Each row is a point on a landscape with many valleys, with its height.
From any point a ball rolls to the lowest of the 2 points nearest to it. It stops when none of these is lower. Distance is the straight distance between rows; heights are no part of it.
J585 height 74.4: [163, 94, 97, 202, 181, 121, 130, 127, 110, 83, 168, 134, 171, 148, 132, 93, 101, 150, 208, 148, 174, 165, 195, 88, 125, 97, 160, 78, 91, 121, 162, 83, 123, 118, 62, 138, 135]
J787 height 37.7: [112, 150, 101, 178, 137, 115, 125, 163, 104, 171, 150, 173, 134, 137, 29, 175, 122, 169, 95, 125, 143, 97, 136, 81, 102, 108, 102, 108, 171, 129, 67, 124, 100, 152, 69, 157, 168]
J877 height 62.1: [137, 122, 130, 109, 98, 127, 95, 121, 138, 156, 103, 165, 114, 85, 51, 134, 132, 88, 114, 129, 144, 44, 85, 114, 115, 135, 112, 91, 114, 137, 60, 138, 104, 142, 104, 163, 98]
J804 height 40.3: [126, 122, 132, 102, 183, 93, 136, 111, 126, 145, 143, 65, 90, 137, 113, 80, 86, 170, 108, 149, 148, 166, 115, 120, 100, 121, 141, 136, 148, 120, 189, 131, 180, 97, 207, 110, 110]
J20 height 29.6: [136, 104, 130, 104, 125, 99, 111, 167, 109, 97, 72, 131, 165, 102, 169, 95, 181, 192, 188, 120, 116, 55, 106, 129, 155, 151, 163, 102, 141, 144, 117, 121, 182, 168, 185, 93, 177]
J651 height 36.0: [157, 77, 104, 162, 155, 128, 177, 115, 165, 150, 161, 163, 180, 115, 104, 170, 89, 141, 142, 145, 80, 173, 124, 82, 104, 156, 97, 156, 133, 107, 112, 77, 59, 133, 96, 129, 129]
J775 height 16.2: [90, 146, 149, 152, 115, 141, 162, 160, 137, 115, 139, 152, 125, 114, 144, 143, 133, 124, 108, 123, 128, 132, 109, 167, 140, 119, 120, 161, 155, 156, 111, 166, 100, 115, 99, 115, 114]
J192 height 71.7: [208, 89, 115, 128, 143, 175, 119, 163, 113, 52, 107, 158, 131, 172, 181, 81, 154, 127, 192, 108, 181, 172, 159, 147, 134, 85, 144, 76, 151, 160, 163, 101, 185, 136, 153, 98, 167]
J870 height 79.3: [150, 157, 104, 202, 143, 113, 109, 118, 153, 121, 126, 133, 150, 77, 111, 134, 84, 122, 157, 126, 107, 185, 133, 107, 159, 143, 146, 110, 112, 76, 100, 91, 32, 148, 32, 148, 130]
J860 height 61.5: [82, 172, 157, 182, 146, 144, 151, 171, 137, 115, 149, 121, 121, 145, 95, 138, 99, 130, 163, 122, 137, 121, 86, 180, 156, 171, 104, 166, 165, 123, 152, 179, 169, 189, 178, 81, 147]
J56 height 44.6: [62, 189, 110, 164, 137, 84, 171, 82, 144, 147, 156, 154, 191, 93, 124, 175, 140, 58, 149, 183, 150, 148, 104, 116, 102, 121, 125, 164, 160, 70, 109, 106, 57, 129, 98, 112, 112]
J708 height 58.2: [102, 137, 121, 96, 146, 130, 95, 205, 92, 109, 110, 117, 103, 120, 118, 90, 140, 117, 70, 175, 129, 164, 127, 125, 172, 90, 191, 160, 119, 118, 76, 148, 197, 137, 97, 143, 145]
J233 height 54.6: [196, 98, 106, 111, 101, 180, 185, 127, 181, 117, 132, 126, 112, 174, 125, 141, 126, 116, 89, 123, 90, 138, 160, 156, 131, 162, 118, 148, 135, 156, 147, 140, 117, 109, 143, 130, 75]
J91 height 46.9: [182, 109, 126, 135, 75, 205, 126, 161, 173, 107, 105, 152, 104, 144, 77, 135, 131, 138, 108, 93, 94, 134, 125, 124, 183, 151, 135, 143, 123, 145, 87, 163, 106, 149, 104, 135, 169]
J326 height 59.4: [91, 126, 138, 122, 73, 129, 109, 108, 164, 12, 112, 108, 90, 139, 168, 107, 143, 158, 182, 68, 115, 85, 153, 154, 129, 129, 156, 121, 139, 136, 127, 139, 167, 108, 150, 136, 103]
J755 height 71.0: [156, 52, 135, 182, 161, 151, 164, 123, 133, 77, 150, 152, 147, 142, 70, 86, 80, 136, 220, 153, 181, 125, 187, 108, 118, 122, 125, 91, 104, 132, 119, 106, 136, 113, 83, 114, 117]
J629 height 53.7: [110, 184, 123, 213, 130, 141, 136, 171, 92, 108, 144, 136, 142, 163, 70, 154, 70, 142, 178, 176, 156, 124, 143, 122, 145, 159, 88, 109, 127, 71, 107, 127, 119, 202, 91, 119, 172]
J392 height 67.0: [147, 107, 156, 172, 122, 154, 169, 119, 130, 112, 183, 145, 131, 143, 82, 120, 88, 156, 182, 124, 169, 125, 157, 72, 127, 124, 133, 85, 112, 110, 85, 119, 58, 104, 60, 105, 96]
J442 height 27.5: [114, 185, 118, 161, 141, 130, 215, 105, 120, 110, 134, 82, 168, 144, 138, 146, 102, 133, 174, 156, 158, 134, 131, 148, 145, 151, 121, 174, 138, 75, 139, 131, 53, 117, 102, 98, 129]
J770 height 41.7: [121, 54, 129, 86, 105, 191, 151, 151, 214, 87, 117, 201, 141, 134, 144, 145, 119, 89, 133, 101, 107, 114, 102, 140, 149, 153, 142, 152, 105, 133, 84, 170, 159, 161, 141, 107, 177]
J118 height 39.8: [161, 123, 132, 97, 128, 114, 97, 131, 140, 172, 108, 149, 140, 85, 97, 143, 133, 143, 137, 76, 74, 100, 82, 107, 140, 160, 87, 113, 111, 130, 116, 109, 148, 215, 146, 146, 203]
J19 height 82.2: [124, 164, 110, 129, 127, 89, 77, 102, 175, 119, 109, 132, 100, 102, 180, 132, 100, 100, 91, 89, 96, 140, 116, 133, 123, 89, 123, 88, 105, 106, 162, 117, 104, 144, 102, 181, 137]
J537 height 69.8: [183, 102, 167, 114, 122, 200, 81, 179, 76, 69, 129, 140, 133, 127, 122, 62, 162, 142, 223, 100, 159, 186, 181, 140, 140, 113, 128, 118, 143, 123, 151, 102, 201, 153, 138, 76, 142]
J384 height 12.6: [176, 51, 111, 106, 135, 168, 172, 138, 163, 156, 150, 185, 142, 169, 69, 138, 89, 153, 82, 115, 84, 147, 130, 83, 104, 129, 99, 119, 132, 147, 110, 136, 138, 122, 130, 129, 183]
J37 height 51.7: [115, 157, 118, 82, 81, 97, 91, 61, 149, 150, 101, 128, 102, 103, 210, 172, 169, 76, 88, 75, 139, 131, 103, 111, 125, 88, 102, 132, 113, 160, 120, 101, 19, 118, 136, 156, 113]
J672 height 88.2: [183, 85, 146, 111, 130, 143, 131, 89, 134, 148, 146, 155, 173, 162, 138, 102, 64, 131, 209, 127, 132, 104, 132, 60, 93, 140, 99, 67, 71, 97, 139, 91, 107, 156, 144, 122, 180]
J432 height 54.0: [105, 138, 105, 128, 157, 92, 122, 99, 164, 114, 149, 133, 189, 83, 204, 141, 91, 52, 155, 188, 161, 160, 111, 121, 114, 122, 99, 123, 68, 55, 168, 132, 119, 130, 109, 135, 137]
J81 height 30.9: [100, 177, 115, 146, 149, 97, 106, 111, 126, 180, 161, 157, 155, 143, 96, 167, 119, 119, 78, 137, 115, 159, 104, 75, 94, 96, 111, 103, 136, 108, 107, 124, 132, 151, 96, 163, 172]
J164 height 77.3: [149, 107, 110, 231, 186, 108, 134, 151, 122, 122, 138, 127, 145, 98, 125, 110, 70, 128, 187, 150, 156, 168, 150, 132, 160, 142, 129, 95, 83, 100, 142, 108, 85, 156, 44, 125, 128]
J982 height 45.5: [121, 184, 78, 201, 109, 131, 120, 183, 110, 133, 119, 160, 143, 121, 45, 159, 120, 170, 102, 185, 159, 105, 111, 108, 142, 134, 93, 85, 154, 111, 83, 167, 100, 176, 103, 130, 164]
J532 height 83.6: [151, 76, 148, 144, 145, 135, 126, 88, 78, 163, 152, 135, 178, 161, 119, 125, 90, 116, 233, 162, 172, 75, 162, 68, 88, 132, 120, 92, 68, 102, 113, 60, 81, 142, 100, 114, 137]
J364 height 25.5: [90, 200, 107, 135, 69, 157, 123, 169, 120, 91, 130, 128, 133, 122, 90, 168, 176, 155, 94, 149, 118, 128, 121, 130, 166, 117, 115, 170, 151, 110, 84, 166, 134, 129, 118, 145, 118]
J14 height 63.7: [140, 113, 116, 129, 116, 172, 147, 128, 185, 104, 96, 155, 129, 84, 114, 127, 124, 64, 147, 157, 160, 90, 86, 188, 154, 191, 123, 130, 99, 135, 112, 182, 132, 136, 134, 102, 91]
J65 height 53.6: [84, 126, 186, 138, 88, 147, 114, 161, 90, 89, 117, 82, 112, 117, 141, 110, 169, 206, 167, 69, 103, 109, 148, 150, 180, 110, 142, 176, 188, 158, 98, 153, 121, 93, 79, 122, 136]
J78 height 50.4: [160, 127, 130, 94, 65, 206, 146, 124, 179, 101, 123, 119, 64, 165, 117, 149, 133, 149, 86, 60, 99, 182, 155, 132, 170, 146, 138, 157, 113, 154, 117, 166, 115, 112, 143, 128, 131]
J943 height 46.0: [128, 62, 117, 146, 124, 184, 143, 166, 173, 87, 113, 173, 137, 159, 149, 158, 176, 136, 128, 107, 128, 78, 124, 170, 175, 142, 165, 145, 151, 168, 84, 201, 128, 131, 158, 66, 167]
J989 height 79.5: [149, 163, 120, 145, 160, 111, 113, 152, 93, 140, 118, 70, 100, 143, 147, 99, 107, 120, 112, 153, 158, 137, 115, 157, 160, 129, 136, 106, 112, 123, 164, 147, 141, 161, 144, 113, 148]
J514 height 58.1: [162, 177, 100, 149, 134, 144, 109, 112, 88, 134, 156, 49, 134, 155, 53, 141, 119, 133, 130, 205, 155, 184, 175, 95, 139, 193, 175, 174, 98, 95, 142, 71, 149, 101, 83, 144, 94]
J434 height 62.0: [189, 116, 139, 161, 148, 130, 152, 172, 106, 123, 102, 93, 101, 172, 97, 106, 142, 210, 132, 109, 123, 112, 127, 157, 161, 163, 147, 115, 175, 162, 160, 162, 163, 138, 210, 72, 172]
J219 height 72.6: [137, 114, 150, 102, 163, 115, 138, 102, 135, 217, 137, 129, 140, 141, 123, 147, 100, 95, 115, 138, 103, 156, 99, 107, 69, 135, 82, 109, 119, 114, 181, 128, 163, 151, 169, 125, 154]
J460 height 47.5: [135, 157, 149, 103, 63, 151, 120, 116, 104, 116, 153, 97, 115, 164, 172, 140, 168, 172, 146, 102, 117, 158, 163, 114, 128, 127, 118, 127, 123, 131, 122, 128, 87, 113, 143, 120, 96]
J162 height 52.6: [145, 137, 81, 173, 152, 109, 101, 100, 104, 148, 117, 84, 138, 119, 27, 138, 93, 154, 92, 183, 113, 163, 133, 92, 122, 194, 179, 170, 146, 115, 120, 61, 142, 100, 84, 173, 146]
J294 height 47.1: [57, 140, 166, 118, 145, 97, 137, 145, 74, 143, 154, 131, 73, 184, 112, 131, 138, 147, 78, 112, 138, 118, 124, 124, 98, 75, 133, 133, 174, 165, 126, 156, 192, 117, 171, 136, 128]
J387 height 58.3: [137, 132, 74, 135, 164, 99, 148, 135, 111, 100, 134, 106, 212, 131, 228, 134, 134, 91, 136, 208, 119, 144, 138, 137, 141, 119, 119, 142, 82, 105, 170, 114, 126, 131, 102, 131, 147]
J95 height 48.8: [93, 148, 122, 102, 103, 78, 117, 93, 182, 87, 117, 120, 63, 69, 127, 121, 133, 126, 91, 102, 133, 129, 102, 144, 109, 125, 105, 113, 133, 118, 164, 145, 178, 109, 183, 158, 67]
J593 height 59.5: [65, 114, 143, 99, 169, 99, 87, 148, 124, 134, 130, 154, 112, 103, 134, 78, 96, 82, 84, 152, 154, 149, 124, 102, 124, 77, 196, 115, 97, 96, 90, 135, 201, 121, 71, 147, 157]
J120 height 46.6: [91, 153, 139, 159, 124, 84, 183, 109, 129, 146, 163, 156, 146, 134, 108, 184, 158, 132, 160, 105, 121, 49, 122, 132, 76, 136, 67, 162, 175, 142, 129, 98, 101, 159, 144, 136, 82]
J627 height 57.3: [101, 156, 127, 111, 86, 113, 95, 109, 134, 142, 153, 174, 140, 90, 81, 142, 166, 89, 77, 145, 164, 109, 102, 92, 117, 95, 134, 101, 120, 120, 47, 132, 75, 97, 73, 160, 68]
J58 height 77.2: [150, 144, 127, 129, 127, 100, 130, 110, 107, 128, 127, 110, 96, 169, 148, 86, 110, 136, 135, 145, 189, 105, 152, 115, 136, 105, 146, 37, 83, 108, 150, 150, 141, 120, 149, 123, 138]
J17 height 57.6: [169, 113, 83, 163, 127, 132, 187, 142, 136, 78, 110, 92, 132, 190, 155, 128, 163, 198, 122, 148, 137, 104, 140, 168, 163, 157, 135, 107, 165, 177, 166, 177, 158, 102, 217, 83, 133]
J916 height 35.1: [131, 146, 118, 123, 164, 85, 91, 101, 119, 168, 173, 87, 128, 120, 132, 120, 128, 154, 85, 141, 113, 220, 129, 97, 101, 142, 150, 154, 131, 112, 185, 85, 141, 83, 159, 126, 118]
J193 height 63.9: [118, 89, 162, 124, 125, 123, 131, 103, 106, 92, 154, 137, 164, 135, 134, 80, 93, 129, 175, 135, 184, 62, 140, 81, 130, 90, 167, 100, 100, 134, 76, 128, 85, 58, 65, 116, 119]
J174 height 30.6: [129, 121, 149, 107, 169, 100, 73, 75, 118, 205, 158, 123, 142, 116, 187, 127, 119, 174, 133, 88, 96, 210, 128, 83, 78, 107, 148, 144, 124, 121, 206, 64, 101, 99, 152, 119, 161]
J574 height 53.2: [100, 118, 141, 41, 121, 106, 131, 112, 96, 129, 85, 83, 125, 118, 133, 107, 161, 130, 108, 118, 92, 93, 121, 133, 125, 129, 165, 187, 139, 123, 102, 105, 158, 67, 139, 149, 143]
J977 height 63.0: [179, 98, 117, 144, 148, 123, 149, 156, 115, 164, 122, 130, 174, 148, 189, 151, 170, 156, 123, 112, 56, 132, 144, 151, 115, 138, 96, 143, 155, 181, 182, 107, 110, 145, 157, 118, 120]
J793 height 54.2: [67, 122, 144, 111, 94, 102, 112, 134, 103, 134, 172, 185, 113, 111, 120, 141, 178, 119, 81, 147, 156, 113, 133, 111, 95, 66, 124, 92, 131, 153, 66, 157, 148, 84, 114, 146, 67]
J654 height 61.2: [81, 98, 157, 100, 128, 116, 122, 123, 130, 96, 146, 184, 136, 118, 132, 84, 82, 90, 152, 142, 159, 80, 126, 87, 106, 88, 167, 92, 85, 97, 69, 141, 155, 113, 74, 143, 158]
J279 height 58.7: [199, 100, 166, 119, 134, 154, 127, 144, 86, 158, 73, 64, 100, 141, 107, 74, 131, 194, 165, 74, 106, 93, 144, 153, 165, 170, 160, 117, 154, 156, 143, 132, 114, 118, 149, 81, 175]
J812 height 30.7: [130, 91, 135, 125, 143, 126, 120, 138, 188, 143, 111, 170, 142, 47, 206, 123, 108, 91, 106, 118, 125, 173, 73, 160, 137, 111, 100, 106, 105, 137, 164, 167, 106, 144, 112, 95, 130]
J377 height 52.8: [128, 118, 122, 173, 126, 126, 194, 133, 106, 122, 128, 134, 118, 201, 167, 144, 157, 201, 108, 102, 135, 110, 145, 148, 126, 106, 137, 119, 189, 211, 148, 160, 112, 99, 175, 100, 146]
J594 height 75.9: [154, 76, 140, 158, 115, 164, 127, 124, 105, 159, 121, 124, 140, 163, 94, 149, 93, 105, 188, 152, 135, 61, 185, 118, 98, 162, 105, 110, 101, 118, 88, 54, 74, 150, 92, 127, 84]
J328 height 57.4: [163, 155, 115, 65, 87, 127, 98, 76, 140, 179, 97, 101, 126, 116, 231, 154, 173, 75, 105, 126, 119, 133, 112, 153, 118, 138, 102, 116, 90, 129, 165, 103, 57, 122, 166, 125, 77]
J207 height 67.7: [109, 127, 147, 110, 166, 117, 137, 119, 73, 179, 103, 83, 76, 197, 225, 116, 100, 154, 108, 114, 151, 161, 137, 143, 105, 78, 140, 132, 149, 177, 200, 139, 134, 133, 185, 92, 164]
J345 height 38.3: [82, 159, 127, 172, 145, 103, 219, 117, 117, 154, 171, 147, 173, 119, 123, 183, 137, 129, 175, 147, 130, 106, 103, 131, 96, 139, 90, 177, 175, 82, 122, 113, 72, 134, 119, 84, 90]
J819 height 80.8: [129, 148, 89, 191, 129, 90, 128, 73, 167, 118, 127, 143, 150, 101, 100, 148, 105, 80, 127, 145, 134, 142, 125, 86, 130, 121, 189, 131, 135, 105, 76, 76, 19, 96, 43, 162, 121]
J680 height 37.0: [100, 68, 137, 103, 119, 139, 167, 125, 194, 129, 124, 208, 170, 100, 183, 141, 108, 74, 108, 122, 120, 102, 46, 130, 123, 119, 108, 136, 108, 147, 110, 163, 133, 143, 131, 114, 171]
J980 height 55.6: [132, 88, 172, 119, 119, 143, 119, 155, 128, 95, 75, 82, 89, 103, 104, 75, 143, 218, 165, 46, 94, 126, 133, 134, 190, 145, 164, 150, 180, 149, 116, 139, 154, 111, 135, 108, 163]
J83 height 59.3: [189, 112, 95, 121, 131, 124, 184, 116, 151, 162, 151, 117, 132, 144, 133, 178, 171, 150, 84, 86, 61, 142, 145, 124, 114, 135, 89, 175, 157, 172, 150, 86, 87, 129, 139, 151, 87]
J558 height 55.8: [82, 106, 154, 164, 122, 130, 134, 124, 150, 55, 131, 175, 121, 125, 150, 110, 146, 135, 190, 83, 128, 43, 139, 175, 92, 108, 141, 131, 186, 192, 130, 142, 176, 106, 155, 136, 99]
J564 height 60.1: [167, 133, 87, 175, 119, 211, 102, 194, 63, 160, 70, 94, 99, 160, 40, 135, 147, 97, 102, 209, 171, 121, 198, 157, 164, 153, 122, 165, 116, 121, 116, 125, 123, 152, 87, 129, 96]
J44 height 68.2: [147, 101, 138, 155, 125, 137, 96, 141, 128, 154, 123, 170, 124, 120, 97, 137, 109, 79, 149, 155, 120, 86, 149, 150, 108, 150, 108, 77, 101, 112, 111, 103, 124, 161, 87, 157, 76]
J917 height 67.9: [130, 121, 172, 64, 104, 167, 102, 147, 107, 99, 134, 106, 88, 135, 122, 70, 126, 144, 158, 93, 120, 176, 167, 132, 127, 135, 147, 132, 115, 115, 159, 119, 194, 133, 160, 94, 109]
J183 height 25.3: [101, 175, 128, 139, 134, 91, 85, 153, 121, 118, 171, 122, 131, 124, 115, 140, 128, 142, 113, 117, 90, 174, 116, 102, 129, 104, 96, 111, 132, 102, 139, 123, 171, 182, 143, 157, 131]
J702 height 52.7: [82, 123, 170, 157, 127, 114, 178, 95, 146, 96, 174, 168, 116, 150, 128, 146, 134, 146, 154, 55, 132, 65, 151, 130, 77, 77, 100, 153, 185, 198, 125, 117, 120, 112, 129, 155, 92]
J408 height 34.1: [111, 143, 110, 94, 61, 161, 121, 172, 131, 90, 143, 142, 148, 102, 136, 156, 186, 120, 104, 192, 110, 139, 132, 132, 152, 137, 99, 154, 111, 105, 106, 146, 172, 118, 148, 133, 79]
J771 height 54.1: [99, 189, 121, 95, 97, 136, 110, 121, 152, 108, 97, 109, 93, 71, 80, 126, 141, 93, 94, 135, 128, 126, 82, 174, 148, 159, 126, 133, 134, 111, 133, 166, 173, 149, 172, 146, 77]
J431 height 33.3: [126, 82, 124, 110, 173, 95, 159, 118, 128, 156, 126, 125, 167, 49, 146, 95, 141, 116, 122, 185, 167, 138, 94, 154, 113, 144, 115, 142, 128, 129, 173, 162, 152, 71, 169, 87, 79]
J538 height 45.3: [163, 87, 96, 189, 159, 115, 132, 109, 154, 141, 128, 133, 150, 102, 26, 142, 74, 161, 119, 139, 90, 173, 119, 80, 115, 171, 128, 138, 125, 115, 99, 70, 106, 118, 90, 165, 142]
J872 height 38.8: [137, 85, 126, 114, 120, 116, 106, 149, 156, 114, 119, 172, 162, 76, 120, 127, 165, 179, 180, 62, 105, 33, 73, 96, 133, 154, 111, 118, 121, 149, 94, 123, 146, 184, 174, 107, 180]
J866 height 62.7: [82, 160, 156, 95, 83, 167, 136, 125, 138, 49, 112, 64, 83, 149, 126, 122, 118, 137, 154, 89, 94, 104, 152, 176, 153, 159, 150, 200, 149, 106, 127, 150, 177, 104, 139, 146, 115]
J131 height 63.8: [174, 92, 70, 116, 153, 117, 155, 125, 125, 141, 91, 118, 214, 122, 185, 160, 125, 80, 142, 205, 93, 110, 123, 145, 126, 172, 106, 162, 98, 108, 133, 83, 81, 135, 101, 131, 146]
J474 height 81.0: [106, 155, 141, 161, 149, 94, 87, 163, 102, 127, 117, 133, 115, 131, 206, 108, 115, 96, 121, 127, 114, 117, 134, 158, 141, 94, 152, 90, 106, 129, 141, 136, 134, 166, 87, 142, 163]
J112 height 83.1: [92, 192, 120, 142, 122, 95, 91, 93, 212, 122, 119, 119, 100, 137, 181, 169, 65, 57, 91, 122, 128, 150, 95, 125, 82, 67, 99, 81, 114, 93, 188, 138, 147, 182, 124, 172, 155]
J905 height 69.2: [163, 106, 126, 79, 164, 79, 149, 57, 150, 227, 108, 112, 128, 125, 125, 156, 128, 92, 80, 114, 98, 98, 93, 119, 65, 127, 84, 126, 148, 146, 198, 114, 148, 129, 208, 168, 133]
J891 height 50.6: [68, 146, 159, 127, 128, 120, 153, 133, 59, 145, 163, 129, 118, 172, 107, 131, 151, 177, 106, 141, 175, 103, 147, 121, 112, 88, 146, 121, 153, 148, 83, 155, 124, 62, 121, 105, 106]
J119 height 68.1: [122, 142, 142, 81, 91, 182, 138, 120, 148, 123, 78, 133, 161, 53, 107, 113, 124, 93, 153, 145, 147, 119, 67, 156, 165, 172, 129, 166, 111, 109, 89, 166, 94, 126, 108, 90, 133]
J172 height 52.4: [195, 147, 123, 143, 106, 185, 104, 162, 104, 173, 89, 127, 100, 128, 69, 127, 141, 121, 100, 150, 137, 125, 139, 153, 174, 163, 130, 101, 121, 133, 97, 145, 92, 150, 91, 122, 119]
J212 height 42.2: [95, 157, 96, 95, 93, 58, 111, 55, 173, 91, 151, 140, 112, 107, 144, 152, 151, 99, 80, 137, 127, 121, 135, 105, 84, 88, 103, 94, 113, 99, 137, 122, 147, 93, 167, 203, 73]
J893 height 47.3: [114, 180, 140, 88, 70, 148, 91, 108, 95, 164, 111, 130, 95, 128, 177, 180, 196, 85, 76, 72, 118, 110, 116, 133, 134, 98, 126, 147, 122, 186, 77, 118, 52, 135, 98, 164, 90]
J578 height 44.0: [58, 110, 148, 122, 187, 100, 141, 118, 110, 136, 154, 97, 83, 152, 134, 91, 97, 147, 65, 145, 166, 165, 121, 131, 95, 81, 165, 158, 158, 158, 157, 150, 176, 57, 159, 111, 104]
J287 height 62.6: [160, 143, 112, 122, 143, 190, 96, 154, 54, 163, 129, 84, 100, 166, 35, 124, 120, 116, 123, 194, 153, 162, 189, 119, 146, 163, 153, 157, 90, 105, 117, 109, 158, 132, 97, 137, 128]
J282 height 65.6: [144, 125, 138, 133, 160, 114, 150, 140, 68, 209, 105, 114, 142, 182, 224, 147, 149, 156, 110, 95, 84, 121, 117, 156, 126, 123, 116, 143, 156, 193, 177, 123, 109, 145, 171, 104, 189]
J257 height 25.1: [115, 137, 162, 99, 145, 116, 67, 112, 118, 171, 163, 111, 94, 139, 151, 111, 100, 177, 142, 75, 95, 204, 142, 86, 78, 91, 108, 96, 129, 123, 207, 87, 166, 158, 187, 125, 132]
J831 height 42.0: [128, 145, 151, 107, 151, 106, 143, 94, 104, 176, 143, 103, 140, 79, 112, 104, 156, 129, 147, 157, 182, 133, 110, 141, 127, 152, 135, 136, 118, 110, 124, 137, 76, 66, 137, 88, 82]
J675 height 56.4: [104, 122, 137, 48, 145, 130, 78, 175, 67, 147, 105, 97, 134, 105, 109, 97, 156, 116, 98, 156, 86, 121, 147, 132, 140, 127, 197, 201, 128, 106, 91, 99, 216, 105, 101, 147, 129]
J936 height 74.1: [180, 102, 106, 130, 143, 134, 119, 145, 118, 84, 108, 129, 100, 158, 151, 57, 142, 108, 161, 132, 217, 136, 165, 164, 139, 81, 151, 50, 94, 150, 198, 143, 185, 146, 160, 99, 122]
J269 height 69.6: [163, 128, 159, 127, 166, 149, 103, 134, 53, 188, 120, 98, 81, 209, 169, 81, 110, 130, 143, 84, 159, 147, 189, 147, 114, 91, 153, 91, 119, 168, 194, 114, 124, 142, 136, 94, 159]
J939 height 25.4: [139, 91, 84, 76, 135, 110, 173, 109, 175, 125, 131, 174, 135, 148, 103, 148, 118, 127, 40, 129, 100, 124, 99, 82, 104, 96, 107, 122, 122, 146, 100, 131, 156, 113, 141, 182, 162]
J840 height 16.6: [77, 193, 139, 168, 156, 87, 160, 137, 94, 84, 144, 65, 136, 114, 153, 114, 140, 145, 151, 153, 153, 137, 139, 165, 158, 136, 152, 179, 161, 90, 142, 131, 100, 83, 108, 107, 85]
J472 height 65.5: [140, 149, 162, 89, 122, 161, 96, 129, 109, 107, 120, 59, 109, 125, 108, 97, 104, 130, 173, 103, 85, 131, 170, 157, 140, 172, 144, 168, 123, 87, 144, 95, 153, 109, 104, 150, 105]
J779 height 63.6: [178, 119, 107, 72, 126, 82, 99, 70, 159, 185, 85, 112, 130, 88, 163, 126, 140, 75, 105, 131, 106, 81, 98, 144, 95, 150, 107, 98, 103, 117, 177, 105, 119, 122, 177, 171, 87]
J642 height 51.3: [139, 149, 136, 155, 86, 164, 122, 186, 103, 82, 135, 68, 126, 148, 161, 120, 182, 188, 148, 134, 116, 151, 176, 141, 206, 136, 130, 148, 147, 123, 117, 153, 116, 117, 97, 113, 118]
J764 height 58.5: [90, 179, 165, 163, 141, 157, 154, 149, 112, 120, 130, 135, 116, 173, 95, 123, 67, 116, 167, 122, 154, 120, 110, 145, 149, 153, 121, 123, 124, 101, 118, 163, 149, 187, 115, 104, 205]
J927 height 48.3: [99, 139, 129, 49, 112, 117, 124, 79, 112, 146, 95, 97, 101, 101, 139, 114, 141, 113, 90, 127, 154, 150, 96, 132, 119, 126, 145, 147, 125, 118, 102, 138, 92, 53, 148, 131, 120]
J156 height 49.1: [87, 147, 97, 150, 143, 47, 103, 73, 176, 141, 140, 162, 194, 67, 137, 147, 136, 44, 124, 202, 149, 129, 92, 104, 97, 121, 130, 133, 128, 77, 119, 109, 100, 96, 107, 159, 128]
J785 height 33.9: [148, 109, 85, 84, 109, 100, 134, 87, 181, 121, 127, 156, 119, 153, 136, 115, 112, 85, 56, 158, 128, 111, 127, 92, 98, 95, 147, 62, 90, 107, 108, 137, 156, 91, 128, 189, 118]
J750 height 42.1: [146, 144, 139, 97, 55, 167, 95, 145, 133, 128, 142, 139, 110, 120, 154, 160, 199, 102, 108, 115, 103, 116, 147, 153, 146, 139, 120, 147, 108, 150, 106, 127, 103, 128, 130, 136, 40]
J933 height 58.4: [85, 147, 132, 135, 132, 143, 154, 136, 188, 98, 111, 131, 105, 96, 104, 140, 120, 107, 121, 124, 142, 138, 62, 186, 146, 173, 119, 150, 143, 127, 145, 200, 178, 156, 198, 95, 113]
J55 height 22.7: [160, 72, 114, 89, 146, 125, 121, 134, 137, 143, 124, 146, 163, 55, 173, 92, 146, 133, 105, 163, 136, 179, 98, 123, 142, 117, 114, 104, 91, 132, 145, 145, 121, 107, 150, 98, 109]
J643 height 8.1: [74, 179, 131, 184, 154, 106, 149, 143, 138, 65, 118, 92, 99, 127, 132, 118, 110, 132, 92, 112, 119, 127, 135, 193, 153, 114, 152, 175, 184, 143, 134, 156, 119, 99, 96, 152, 96]
J134 height 16.8: [111, 160, 146, 114, 103, 90, 67, 129, 140, 111, 150, 116, 71, 122, 133, 131, 132, 155, 135, 59, 86, 164, 134, 115, 117, 122, 95, 102, 125, 126, 186, 107, 193, 203, 203, 150, 119]
J956 height 32.3: [128, 174, 123, 94, 85, 123, 71, 147, 121, 119, 116, 140, 112, 87, 121, 147, 172, 139, 110, 79, 85, 125, 110, 111, 168, 129, 117, 125, 105, 123, 93, 118, 160, 199, 134, 172, 172]
J195 height 49.2: [133, 73, 106, 132, 111, 163, 167, 142, 158, 87, 129, 164, 131, 209, 147, 158, 159, 170, 104, 79, 98, 102, 141, 128, 140, 120, 138, 141, 162, 185, 109, 166, 164, 132, 185, 104, 200]
J111 height 25.2: [140, 68, 149, 118, 156, 171, 155, 147, 138, 191, 149, 189, 155, 120, 88, 153, 89, 100, 114, 118, 92, 150, 115, 124, 100, 145, 89, 158, 132, 157, 112, 128, 102, 136, 80, 117, 139]

For each start below, name the point where the ball stops.
J870 | J55
J269 | J91
J532 | J134
J19 | J345
J434 | J55
J14 | J384
J860 | J384
